Each row is a point on a landscape with many valleys, with its height.
From any point a ball rolls to the lowest of the 2 points nearest to it. It stops when none of these is lower. Distance is the straight distance between rows; heights are no part of it.
pof: [ 24  -5 -14   4  -4   5   7  -4  -4   9  24   4   3  -1  26 -18  -4  18
   5 -30   9  18  -9   2  -3]  h=416
Lopav: [ 28 -27   1  17 -16  12  -3   9 -17 -15  10 -20   8   9  21 -31 -11  16
 -13  15  23 -34  -6   7   3]  h=493
Keke: [ 31  -5 -29   7 -25   5  12   2 -19 -12  19  -2  -3  11  13  -4 -25  34
  -7  -7  26  -4 -14  -3  -2]  h=357
lozik: [ 19  12 -31  -6  -3  -5  26  -6 -17  -3  16  11 -11   8  26  10 -14  22
   7 -20  13  17 -26  -1  -5]  h=365
ser: [ 10 -14  16  -4  -6   6  -8  -4   3  -7   0 -13  10   0  -2  -8  -3   7
   4  16   9  -1  -4   1   1]  h=496
Pebez: [ -2  -4   6  12 -10  -8 -12  11   9  32  28   6  18 -26  -2 -23   2   3
 -17   0   2  -4  23  -9  31]  h=328
nuv: [ -6  13  -3  -1   2 -12   2   6 -17 -19 -12  -6 -14  12   5  33 -15   3
 -17  17  -3 -20   0   3  -6]  h=553
Ladi: [ -8  29 -14   7 -21  -5  -1   0  10  26  12  15   4  -8  -8   2 -10  14
  -3 -21  11  28   4  -6  10]  h=275
gos: [ -8 -32  38 -11 -15  19 -22  14  11 -12 -20 -25   9   2  -7 -27  22  -1
  17  26   4 -11  -6 -10   6]  h=282
gutar: [-16  -2  33  -8 -20   2 -35   1   7  16  -1 -14  11  17   4  -1  20  -4
  12   6  11   2  -6 -11   1]  h=204
nadel: [-13  14   1  15  -2  -1   0  23  -5   4  -3  -5 -14   1   4 -18  14  -2
  11 -28 -19   9  10  -5   5]  h=303
lefi: [  7  10 -43  14   9   1  34  15 -32 -16  -3   7 -24   2  11  -1  -9  32
  -3 -38 -15  -1  -4 -11   0]  h=620
vod: [  3  -3 -13  28   7 -12   5  11  -7  -1   8   2  12 -16 -22 -18 -18  12
 -35  15  -9 -32  27  -6  22]  h=154
Begod: [  4  16 -26  19  31  -7  20 -23  -8  14  14  37 -13   3  16  22   3 -36
   7 -30  -3  15   0  32 -29]  h=225
vomok: [ 18 -21   1  28  -1 -10  -5   5   8  25  18   5  27 -22  -5 -37  -9   3
 -18   4   7 -18  25   1  20]  h=356
Nuz: [  1 -10   3   7  28   3  15  14  -5 -22 -25  -5 -14  -2  -2 -16   7 -11
  15 -10 -27  -4  10  -1   0]  h=597
refo: [ -4  11 -29  16  20  -1  28  17 -23 -19 -16  10 -33   7  15   2  -2   8
  -5 -36 -25 -13  12  -2 -10]  h=614
ronom: [-10   2  10   1   7  -8 -13   9   2  21  20   7 -13  -3  26  -7  23 -14
  17 -27  -7  23   4   4   0]  h=330
davez: [ 10 -18   9   7  12 -17  -9   7 -16  -6  10   0  -2  11  29  -5 -10  -5
 -18  15  10 -29  -3  15  -1]  h=125
Vipog: [ 31 -24   3   0 -11   7   2  11 -23 -24  17 -17 -11  13  41  -9  -3  17
  -6  16  24 -27 -14  -1   0]  h=515
vide: [  6 -31  28   3 -11  12 -11  16   6  -4  -2 -20  20  -9  -2 -45  13  -3
  -4  31   6 -31   7 -11  24]  h=401
kuz: [ -1   7   5  -6 -10   9   1 -23  22 -10 -28  -4  23   8 -39   1 -10  -9
  -3  17   8  -8   0  13 -12]  h=672
Vov: [ -1 -22  25 -11 -31   8 -34 -15  16  13   1  -9  37   0 -20  11  -2  18
 -14  42  40 -19  -6 -11  -7]  h=460
nako: [ 15 -15  14 -13 -15  -4  -8  11 -29 -26   2 -17 -17  22  39  16  -2   8
 -10  19  23 -27 -19   2  -8]  h=532
lipuz: [  6  15  -1  14 -22   8 -15 -13  19  16   4  -1  10  14  -4 -11   1  -4
   7 -19  16   7   2  13 -15]  h=655
Mon: [  4 -16   0  11  20  -9   5  -4  16   0   0  -1  28 -22 -25 -21 -10  -9
 -14  12  -8 -12  19   9  12]  h=209
bido: [ -4  29 -16   4  -4 -14  -9 -19  -1  10   8  14   2  10  -9  35 -22  -7
 -20   4  14  -3  -2  16 -13]  h=80
pufi: [ 15 -11 -18   9   0   3  18  24 -24 -17   9   0 -16 -14   8 -19 -15  39
 -13   0  -2 -18  -6 -20  21]  h=291
peve: [-11  10   1  -5 -12  -5 -11 -23  21  11  -7  -3  28  -5 -42  13 -11  -2
 -20  26  10  -6   8   0  -1]  h=680
baso: [  7 -34   2 -12  12   8  -2 -22  24  -4 -11   2  30  -9 -21 -27   4 -17
   6  16   3   1  -8  23  -4]  h=270
nopam: [-13  25 -19  17  -9   1   4   5  14  26  13  18   2 -23 -18 -12   2  10
   1 -29 -16  25  21  -8  14]  h=292
pume: [-11   0   5 -15  30  -4  12  10   5  -1 -11   5 -11 -15  -6  18  10 -15
  11   8 -37  13   9 -12   8]  h=218
goz: [ 23 -33 -20   0  28  -4  17   7 -11  -2  18  10   7 -26  11 -12 -17  20
  -5  -4  -2   4  -5  -8  18]  h=237
zuzeg: [ 18  18 -32   4  -8   2  16 -13  -1  -8   3  11   4   8   3   4 -21  15
   4 -15  20  11 -17   5  -8]  h=354
Bil: [  7 -12 -14 -20  43  -2  19   2  14   2  -9   9   9 -40 -24   5   8  -3
   8  12 -38  23   4 -17  24]  h=476
vid: [  1   6  18 -13 -29  18  -5   8  -5 -15  -7 -30  -8  13  -3   7  -2  22
   7  16  19   0 -15 -20   2]  h=331
bis: [-19  14  15 -13 -18  10 -10 -20  30  13 -15 -13  22  -6 -44   7   9  -5
   9  15  -3  11   7 -21   8]  h=130
tedi: [ 24   0 -12   1 -19  -6   2   0 -15  -2  19  -3  -4  24  39  -8   4  14
   5 -29  17   8 -11  10 -11]  h=400
zaba: [  6  19 -15  10 -24 -13 -13  -8  -5  25  22  12  -3   9  16  12 -12  10
 -16 -19  21   6   1   7  -5]  h=100
fetip: [  5   5   4 -33  -6   6  -6 -19   8  13   9   5  14  -2  13  18  -4  14
  20   9  20  36 -33  -8   1]  h=497
suno: [  8 -20  10   8   7 -14  -7  15   3  18  16   4  26 -27 -13 -31   1   3
 -31  27  -1 -31  28  -5  35]  h=382
movuv: [ -9  -3  16  15  -2 -19 -19  15 -23  11  20   6 -10  12  39 -13  17  -9
  -9 -16   0 -12   8  10   7]  h=215
gug: [ -6 -11   8 -14   7  -3  13  22 -15 -13   1  -6 -19   0  32   5  11  12
   8  -1 -13   8 -11 -10  10]  h=147
valav: [  5 -17 -13  -4  47   1  27 -10  16   5  -4  17   3 -31 -25   4   4 -18
  10  -1 -33  17  10   3   5]  h=487
dufig: [  9   1   1  -3 -11 -10   0   4 -21 -27 -15 -14 -15  29  14  13 -12   3
 -14  11  11 -21 -11  10 -11]  h=544
Mure: [-11  11  -4  18  11  -1   7  23 -10   2   1   6 -10 -20  -5 -20   3  -1
  -4 -28 -29  -3  27  -7  13]  h=289
dupog: [  0   3 -19   9  36  17  33 -26  11   1 -11  24 -10 -14 -17  10   9 -41
  31 -15 -25  21   5  17 -19]  h=510
sito: [  2  34  -7  10 -49   2  -9  12 -14  -1  12 -11 -16  34  22  -9   6  22
  -3 -38  10  -9   5  -4  -4]  h=392
feras: [ -9 -28  43 -19 -19  10 -33  12  -5  -3  -1 -24   7  13  13   3  17  -2
   0  39  17 -22 -10 -13   1]  h=369
tuvip: [  8  -8 -20  -3  24 -11  14  -3  -5   1  12  16   6 -26 -12  18 -18   9
 -15  14  -2   9  -6  -4  15]  h=214
zelat: [ -4 -15  17  -3  13  -8  -4   9  -5  -1  -5   0 -15  18  44  -7  25 -26
  23 -21 -12  10  -5  17 -17]  h=296
Bure: [ 18 -10  -5 -13  11   2   8 -19   1 -15 -12   6   2  22  25  11 -11 -10
   9   5  11   2 -31  24 -24]  h=524
tuf: [  5  13   0   0 -16   7  -5 -20  19   5 -12  -2  16  14 -23   1 -11   1
   7   5  17   9  -8  10 -19]  h=664
muzu: [  0 -12  28  -7 -27   8 -27   4  -3   4   7 -19  -5  20  25 -16  18   8
  17  -1  17   4  -7 -11   2]  h=180
lanam: [  8 -12  14  -3 -39  14 -21  -9   3  -2  -3 -21  20  13 -17  -4 -11  19
 -13  28  34 -20  -6 -16  -4]  h=438
kovob: [  1  35 -42  14   4   4  35   5 -15  -7   3  16 -21   2   4   8  -9  19
   9 -46 -15  19  -2  -6  -4]  h=626
mil: [  6  28 -34  22  -2  -1  17  -2  -4  16   8  10 -10   0   4  -7  -6   7
  14 -48  -3  13   8   9  -8]  h=633
ravo: [ -9  -3  29 -11 -22  17 -14   7   9 -18 -27 -34   0   9 -19  -5   9   5
  11  22   3  -4  -7 -20  -1]  h=309
gad: [-10 -13  19 -26  18  -9  -4  29 -20  -7   4  -4 -20 -17  22  13   5   8
 -11  28 -12  -6  -2 -21  26]  h=183
Rivog: [-23  32   9   0 -40   6 -25 -13  24  33  -2   0  10  15 -23  11   3   4
  10 -11  22  20   3 -19  -7]  h=241
Kam: [ -4  -6 -10  10  30  -5  15  23 -24 -21 -17   0 -26   3  12 -10   2   2
  -3 -12 -28 -23  12   0   3]  h=606
rud: [ 14  -1   6  23 -30   2 -10   7   2   0   3 -20   6  11  -3 -27  -3  10
   2 -14  13 -16  10  -3  -2]  h=380
regu: [ 21  19 -21  14  -6   5  23   4 -14 -20 -13 -12 -24  29  18 -10   9   1
  22 -45 -15  -1   1  10 -22]  h=236
pipus: [  3 -33  12 -28  34  -8   9   9  -1  -9  -2  -2   3 -26   3  14   2   1
   0  32 -11   3 -11 -11  18]  h=203
Sofud: [-15  25  -3 -12  13   0  12  -5  10  13   3  13 -11 -10 -14  19  -3 -14
  14  -4  -5  25  -3  -9  -1]  h=481
Peto: [-22  10  22   0  11   9  -7 -11  33  16 -11  -7  15 -10 -30  -7  27 -38
  14   4 -28  13  18   6  -6]  h=368
des: [-18  21  12  11 -29   6  -5  30 -10   4   9  -9 -22   3  20 -20  20  17
  12 -28 -10  10   7 -16  19]  h=319
vas: [  2 -17  15  -1 -10  13   0  15   8  -5  -1 -27  12 -15 -19 -28  -2  14
  -4  30   0 -15   8 -22  24]  h=374
boru: [ -8  -7  14 -17  -8   2  -6   5  -4 -17 -10 -21   7 -14 -18  18 -14  11
 -24  51  11 -16  -5 -16  10]  h=50
lakan: [ 18  -1 -27  -4  -3  -2  30   7 -32 -15  17   0 -19   8  40   4   0  34
   4 -31   0  12 -21  -7   3]  h=376
dirub: [  8 -27  -3 -18  49 -12  13  -9  10   0   3  17  19 -29 -13   9  -6 -15
  -3  23 -15   6  -8   8   6]  h=244
Tebol: [ -4  16 -21  20 -15  -6   9   9  -9  15  20  20  -1 -17  -5 -10 -14  18
 -28 -22  -5  -4  11  -2  19]  h=321
givad: [ 12   7 -12  -7 -26   6   4  -7   9   4   8  -6   9 -14 -18  20 -26  34
 -15  22  31   4 -11 -18   9]  h=104
fesop: [  6 -18  11 -26 -15  20  -1  -3  14 -13 -11 -20  26 -18 -26   0  -1  17
  -1  40  13   1 -17 -14  10]  h=153
nupe: [-16  20  -4  11  -6 -18 -17  -4  -2   7   3  16   3   2 -17  22 -22  -3
 -35   4   2 -10  18   7   3]  h=99
gosiz: [-27  29   7 -18 -20 -12 -19   5 -17  -1  -1  -2 -19  25  11  39   0  12
  -4   6   6   5  -9 -15  -2]  h=459
tul: [ 11 -30  15 -26  12  19   5   9   9 -14  -6 -16  12 -21  -8  -4   2   9
   3  42  -2   1 -12 -14  17]  h=177
sunu: [ -8 -16  29 -23 -31  23 -24   9 -10  -9  -3 -30   0  17   9  16   5  21
   4  36  28 -15 -20 -23   3]  h=349
Naz: [-10  -2  11   3  15 -17  -9   5   2  11   9  10   5 -15   0   1  -3 -16
 -18  11 -13  -9  21   4  10]  h=179
dofeg: [ 14  -9 -25   7  21 -20  11   0 -11  11  26  27   3 -17  11   8 -20  16
 -19  -5   1   8  -1   1   9]  h=208
fum: [ 12  -1 -20   9  14 -23   1  -7 -14   7  20  21   5   0  18  16 -26   2
 -19 -10  12   1  -6  20  -5]  h=187
Ramak: [ -2  11   3  24 -23   4 -14  15   1  18   8  -3   6  -8  -4 -31   0   6
  -7 -17   2 -11  26  -2   9]  h=353
nemal: [  7  -9 -13   2  45   6  32 -13   1 -25 -31   8 -12  -4 -19   6  -7 -19
  12  -1 -29  -2   1   4 -17]  h=591
Muzi: [ -3  10 -15  21  -3   5  10  26  -9  -1   7   2 -11 -19  -8 -23 -13  23
 -12 -21  -9  -3  16 -10  25]  h=307
Pef: [ -8  37 -24  25 -28   0   3   5  -2  18  13   7  -6   3   4 -14   2   8
  -8 -49   0  10  18  10  -5]  h=640
fepo: [-11 -16  35  -8   3  12 -13  18  13  -1 -13 -20   4   4   3 -31  23 -16
  20   3 -16   3  -1  -7   7]  h=257
beze: [ 12 -26 -14   1  23   5  20  34 -32 -23   1   2 -21 -16  20 -13  -4  32
 -11  12 -10 -30   7 -27  32]  h=310
Veg: [-19 -12  27 -27   7   8 -12 -13  22  10  -6  -4  15  -5 -16   1  19 -13
  21  18 -13  24 -14  -2  -1]  h=341
kevi: [  3   3  -5  -8 -33  13   8  20 -22 -17  13 -24 -23   3  24   9   1  38
   6   9  13   0 -16 -26  10]  h=362
pofut: [  0 -14  -6 -26  44  -3  20 -18   6 -18 -16  10   7 -10 -11  22  -4 -19
   8  27 -13   6 -16   6  -6]  h=263
kibe: [ 11   4  -1 -14 -28  11   9  10 -24 -34  -9 -28 -18  15  17  17  -8  31
  -3  13  19 -11 -19 -12  -6]  h=348
meto: [-14   3  15  -3  -5 -15 -23  -6  -1  -1 -11 -11   2  23  -2  20  -7 -17
 -14  18   8 -19   4   6  -9]  h=426
Vub: [ 18 -47  24   0   8  12 -10   6   8   1   4  -8  23  -4   6 -41  11  -7
   4  30   5 -20  -6   8   7]  h=431
dig: [-17  23 -10  16  20   8  23 -21  11  -7 -21  19 -16   5 -36  26   3 -40
   8   0 -21   2   8  17 -27]  h=576
zetat: [ 28 -21  -8   2  18 -12  12   3 -16 -15   2   1  -4  16  40 -14   1  -1
  10 -24   2  -3 -17  17 -14]  h=194
vut: [  1  10  -7  25  -8 -16  -7  -2  -1   6   2   5   8  -2 -22  -2 -24   1
 -35   5   9 -26  25   6   4]  h=124
marup: [ 17  13 -26  15 -17   0  11   4  -6   2  17   5   1  -4   0 -11 -19  31
 -12 -17  13   3   0  -2   6]  h=337
Lipa: [-15  30 -14 -12   1  -9  11  -3  -7   0   1  13 -20  -2   7  34  -6   7
   7  -2  -7  22 -12 -14   2]  h=473
kep: [ -2  14 -26  30  35   6  27  -7 -15   4   2  26 -34   3  12  26   9 -37
  14 -32 -19   5  12  28 -27]  h=242
Dogiz: [-11  16   1 -18 -18  -5 -25 -30  21  26  -1  13  16  22 -12  32  -4  -8
  -2  10  27   9 -18   2 -20]  h=39
kubi: [-12  14   5 -28  -2   2  -5  -5   9   9   8   4  -1   0   6  16   7   5
  15  -2   3  36 -15 -13   1]  h=490
vav: [-15 -17  25 -15  18  -2 -16  -9  20   5 -10   2  10  -2   3  -4  25 -28
  19   3 -13  13  -2  17 -12]  h=327
dimig: [ 23 -25   3   0   6 -11  -7  -4 -15  -1  18   4   3   7  43 -13  -1   0
   0   0  11  -4 -15  13  -2]  h=161
Vipe: [  5  36 -17  25 -29   4 -13 -10   7  23   5   3   2  17  -1 -14  -1  -6
   2 -44  12   6  12  21 -19]  h=646
vudoz: [ -7  19   5  18  -4   6 -10 -16  13   7  -8   1  -2  20  -4  -1  10 -34
  12 -22  -5  -5  13  22 -31]  h=562
Bakuz: [-16   5  -5 -17  38   3  25 -28  13 -19 -31  11  -4  -3 -24  31  -2 -31
  11  25 -15   8 -12   7 -17]  h=276
Bod: [ -9  29 -18   2  16   3  23 -25  10 -10 -18  12   0  -1 -37  33 -17 -25
  -5  16  -1   3   0  11 -21]  h=568
gon: [  6  -3  10  -8 -21   8   2   8  -2  -1   7 -18  -9  12  25 -17  16   9
  31 -15   7  18 -15 -14  -3]  h=152
bep: [-12  -2 -15  14  17 -17   4  16  -5  13  10  19   6 -34 -22  -9 -12   6
 -32  -1 -23 -16  26  -5  36]  h=178
vuvek: [  9 -22   3 -20  17  -2   5 -12   5 -12 -11  -3  10   2   4   4  -5  -6
   1  20  10   4 -17   9 -12]  h=512
ber: [ 18  -2   9  17 -46  19 -22  -8   6   7  -4 -17  11  18 -16 -22  -8  17
  -7   3  36 -24   7  -3  -5]  h=411
zif: [-16   0  13   3  17 -10   8  14 -13 -11 -10   2 -35  17  40   8  22 -22
  22 -29 -25   2   8   9 -16]  h=283
vomo: [  5 -16  16  -7   9  -1   7  21  -5 -24 -17 -23   1  -9 -14 -13  -5   5
  -2  34  -9 -27   7 -11  16]  h=350
Nusi: [-18  20   3  16 -31   2 -16  28 -12  22  17   2  -9  -8   8 -25  12  16
  -6 -32  -8  -3  18 -15  20]  h=333
tafek: [-13  -1  22  -3  12   4  -1  10  16  -3 -13  -4  -6 -10  -8 -16  22 -23
  20   1 -28   7  18 -10   7]  h=238
Vitap: [ 13 -26  15  -6 -20  33  -6  -8  14 -19 -17 -24  14  12  -7 -29   6  10
  17  17  18  -5 -22   5 -10]  h=414
zokig: [ -8  14   6   8 -19 -14 -13  15 -23   9  19   0 -21  25  50   3  20   2
  -8 -29   1  -4   3   9  -4]  h=195
gilal: [-15  33  -4   3 -34  11 -13  -3   7  13   2  -5  -2   9 -13   2  -2  16
   5 -18  10  18   5 -17   1]  h=259
Fel: [-11   8   0  12   6 -10  -8  10  13  29  20  18   8 -33 -12 -12   7   1
  -5 -14 -16  12  25  -6  22]  h=308
potek: [  6  37 -30  11  -3  11  25  -4  -1 -10 -13   9 -19  23   2   2   6  -7
  27 -42 -10  13   5  10 -21]  h=248
Zesa: [ -8  -2   4 -13  35  15  22 -26  26 -12 -26  17   3  -6 -23   9  15 -35
  23  14 -21  20 -10  12 -16]  h=290
lor: [  9 -31   9   5   5  -1 -11 -11  24  16   0   2  38 -11 -15 -31   0 -14
  -8   9   2 -14   8  20   0]  h=243
taga: [  2  -4 -10  -4  13 -15   7   6   3   9  15  13  17 -34 -23  -1 -11  12
 -25  21  -9  -4   8 -12  27]  h=196
Zubu: [  9 -41   9 -21  50 -10   8   3  15  -5   0   6   9 -26   5  -2  15 -16
   6  31 -23   6  -9   4  15]  h=223
Muza: [  6 -18   1  -1  11   6  15  31 -16 -24 -13 -12 -17 -20   0  -4 -12  24
 -10  28  -4 -26   8 -26  26]  h=329
dugon: [  2  -7   3  -4  23  18  11 -27  28  -6 -15  11  17  -1 -17 -12   9 -33
  23  -9 -11  15 -10  29 -24]  h=306
fev: [-27  14  14  -7  -4 -14 -23 -13  16  36  15  12  16 -15 -18  18   5 -13
  -9   6  -4  16  12  -5  10]  h=84
belim: [  8  10 -29  15  23 -15  10 -18 -10  12  20  30  -9   5  13  21 -16 -12
  -7 -23   4   9  -1  22 -20]  h=207
Tovar: [ -8  23   2 -24 -11  -3   7   1 -12  -7   0  -3 -18  13  13  39  -5  12
   2   6  10  23 -27 -13   2]  h=466
Nin: [-17 -24  45 -12   0  -1 -31   0   1  -1 -14 -16  12  15   5  -8  26 -23
   0  30   0 -26  -4   3   3]  h=390
fesuk: [  6  13   1   3 -39 -14 -20   3 -25   4  24  -5 -13  36  40  10   9  14
  -8 -14  22  -9  -7  -2  -8]  h=174
zudo: [  8 -11  -3  -2   8  -3   7   5   5   6  16   6   6 -14  12 -17   1   4
  10  -9   0  17  -2   0   9]  h=434
Bes: [-10  36 -19  -1 -26 -12 -18 -16   5  34  22  22   8   8  -4  26 -11  10
 -15 -10  29  13  -6  -1  -6]  h=78
lok: [ -8 -16  23  -9  14  -8 -18  -7   8  14   7   5   2   4  29 -11  26 -26
  24 -18  -5  16  -7  20  -7]  h=312
fiti: [ 12  -2  -1 -23  -4   8   7  -5   7 -13  -8  -9  10  -7 -12  15 -15  21
   2  30  26   9 -19 -13   3]  h=129
pipu: [ -9   8 -16  28  30  -1  13  -3  -2   7   0  19 -23 -10  -3   8  13 -27
  10 -32 -24  -4  24  18 -11]  h=258
bufur: [ -2  11  -3   8 -21  -5  -2  15 -13  -8   4 -11 -16   4   2  -2 -15  22
 -17   0   7 -11   2  -6   6]  h=149
Mogit: [ -3 -21   5  -4  22  16   8 -30  31  -8 -21   4  29   0 -31 -21  12 -31
   9  11 -14  -2   2  29 -15]  h=293
lak: [ -9  -9   3 -12  16 -10   5  35 -27  -8   3   9 -31 -12  33   9   9  14
 -10   0 -27  -2   1 -21  26]  h=165
laf: [  0 -22 -16   4  62  13  29 -17  16  -5 -13  23   0 -22 -17   1   9 -32
  18  -6 -31  14   2  14 -15]  h=499
Kek: [-13   5   2  21   3 -13 -14 -11   7  15   0   4  17  -6 -26  -5  -8 -20
 -20   8  -9 -18  26  16   1]  h=151
puv: [  0   3   8   5 -40  -4 -34   7 -18  14  19  -5   0  21  18  12  -4  20
 -14   4  32 -13  -5 -11   3]  h=148
puf: [  6  -6 -19  -6  26   2  29  -2  -5 -27 -25  -5  -4  -3 -10   6 -14   0
   5   1 -15   1  -7  -3  -5]  h=599
Nofal: [-22  19 -10  26  17   3   8  16  -7  -1 -12  11 -21 -10 -18  -1   1 -17
  -2 -31 -33  -9  34   3   0]  h=274
rivo: [ -3   3   9   0   2   9  10   6   4 -20 -24 -14 -16  10  -1 -11   4   2
  23  -9 -12   8   0  -2  -1]  h=587
kat: [-10  17  -8  -2 -14 -14  -4  -7   7  11   3   3  16 -24 -37  18 -17  12
 -34  19   3  -1  17  -8  16]  h=687
lero: [ 28 -34  11   8  -3   2  -9  -6   0 -10   7  -8  22   4  15 -29 -10  -4
  -5  20  21 -24  -9  19  -3]  h=464
Dab: [-13  -7  13  -8  23  -8   1  -9   9   0  -3   7   5  -8 -12  16   3 -15
   0  11 -15  10   8   4   7]  h=201
Ninik: [ 11 -15   7  -8  11   6   0   0  24  13   7   1  21 -25 -10 -26  12   3
  13  -5 -10  29  -1  -6  16]  h=451
finuz: [ 12 -20  -4 -16  23  -1   9   5  25   9   6  -3  17 -41 -21 -21  12   1
   5  13 -21  16  11 -11  29]  h=465
kikud: [ 27  -5  -7  -7   7   1   1 -28   5  -9  -4  12   3  34  19  -2   5 -10
  17 -17  16   8 -31  36 -39]  h=533
Gubut: [ -9  22  -3  -6   3  -3  12 -11  -6 -16 -22  -1  -9   6 -27  39 -19 -11
 -12  20  -2  -9  -2   9 -13]  h=561
Rur: [ -5 -21  32  -7   7  -5 -29 -10  -1  -6 -13  -5   8  16   5   4   7 -26
  -7  24   7 -22  -6  18 -20]  h=409
Pomob: [-19   7   4  -9  -7  -2 -11 -22  38  28   4   2  34 -19 -39   9  11 -13
  -1  16  -5  21  16  -9   9]  h=107
pak: [ -2  13  -5  11 -35  -6 -18   7  -8  16  19  -3  -2   7  15  -2  -7  20
 -19 -14  16  -8   9  -2   8]  h=123
Sak: [-25  12  18  -5 -29  -4 -42 -15  15  29  -5   0  13  26  -5  15  16  -8
   9  -7  22   5  -4 -12 -15]  h=224
difil: [ 13  -1 -14  12  10  -6   9  -2 -10 -11  -3  -1 -13  17  18  -5   1  -5
   8 -32  -1  -4  -1  17 -19]  h=217
kis: [-17   1   4  10  33  -1  10  21  -7  -4 -15   8 -35  -3  13   3  24 -28
  18 -20 -40   2  21   5  -5]  h=268
Divu: [ -3   5   6  -8 -33   8  -8   5  -3  -5   0 -15   4 -11 -19  23 -18  23
 -20  32  24  -8  -2 -19  12]  h=79
pebod: [ -1   5  -1 -12  -3   5  18  10  -2  -4   3  -6 -19  -4  22   3   5  14
  24 -17  -7  27 -13 -16   6]  h=131
luk: [  0  28 -10 -12 -23  -5 -16 -22   4  13   7   8  10  11 -11  33 -15   8
 -17   9  36  12 -16  -2 -12]  h=59
Didi: [ -9  21   6   5 -28  11  -3   3   3 -11 -22 -22 -14  24  -8  -7   4   1
  19 -18  -3  -1   8  -4 -13]  h=578
labo: [ -1 -13   2   8  25 -20  -7  10 -14  -6   0   5  -5   3   4  -1  -8 -16
 -19   6 -11 -24  10  12   5]  h=155
lan: [  7  -3  -9  32  18 -14   6   6   2   4  -3   4  18 -21 -22 -26  -9 -10
 -21  -3 -19 -24  32   6  10]  h=182
Bikal: [-28  17  19   2 -13 -17 -36  -3  -7  21   8   8   5  11  -1  23   2 -13
 -18  10   5  -6  10   2  -3]  h=440
Zer: [ -1 -20  21  -9 -11   1 -22 -16  12   5  -6 -11  26   0 -13  -2   0  -5
 -12  29  22 -14  -5   4  -5]  h=479
Pimal: [-27  27   9 -14  -7  -5 -22 -24  21  32   8  18  11   0 -15  33   8 -16
   5   5  14  26  -4  -9  -7]  h=61
sil: [ 22 -23   7 -16 -21  29   4  -3   2 -20  -4 -17   5   4   9 -11  -4  25
  18  20  30   2 -30 -10   0]  h=393
Talut: [ 27 -14 -11 -10 -10  10  15   0 -12 -21   6 -12   2   2  17  -4 -19  29
  -1  12  29   0 -23  -2   2]  h=373
sazo: [-18   0  11 -17   6   9   1 -27  33   5 -12   0  24  -7 -38   1  16 -23
  14  18 -10  18   0   7 -11]  h=355
bip: [-20  10  10   4  25   4   2  11   7  11 -11   3 -18 -16  -5  -2  33 -34
  23 -22 -41  16  24   2   3]  h=254
balu: [  5   5   6  14  -4   2 -23 -28  15  12  -8   5  11  34   7   1   9 -30
   4 -18  13  -4  -6  33 -35]  h=552
fep: [ 24 -25 -14   4   5   1  14  22 -18  -9  17   0  -4 -12  25 -25  -8  23
   1  -3   4  -2  -8 -16  12]  h=266
siteb: [  9  -6   1   1  13   6  -6 -26  10  -4  -5  17   4  29  12   3   8 -39
  18 -12   6   3 -18  44 -40]  h=542
diza: [-32  28   6 -12 -14 -15 -21   0  -6  14   9   8 -10   2  -6  32  -5  -5
 -15   9   3  12   2 -10   2]  h=450
muze: [ -3   3 -11  12  33   6  25 -12   2 -28 -34   3 -17  11 -28  16  -9 -37
   6  -5 -22  -8  14  22 -25]  h=583
tubu: [ 25 -11 -19  -1  17   8  25   5  -5 -18 -12  -5   0 -14 -12  -2 -23  28
  -1  12   2  -1 -12 -10   3]  h=610
fim: [ -1  27   0  19 -14   6   1  -5   4 -11 -22 -12 -19  33  -6   3   4 -22
  11 -28  -7  -6   9  17 -23]  h=569
porol: [-18  -5  14 -13  17 -15  -1  20 -10 -11 -10  -2 -17 -17  -3  12   5   0
  -6  14 -26  -5   9 -15  19]  h=202
ratu: [  4  14  -4   2 -45  13  -2  14 -21  -7  13 -17 -20  26  15  -1   6  33
   6 -16  15   1  -8 -22   6]  h=377
nem: [ 14   6 -25   3 -17  -9  11  10 -27   0  35   7  -9  14  40  -3   3  31
  -8 -32  10   2 -10   1   6]  h=387

For each start below, name the point where the ball stops.
kubi -> tafek
Vipe -> fum
zuzeg -> fum
kikud -> fum
vomok -> pebod
dugon -> boru
suno -> pebod
Keke -> fum
dupog -> boru
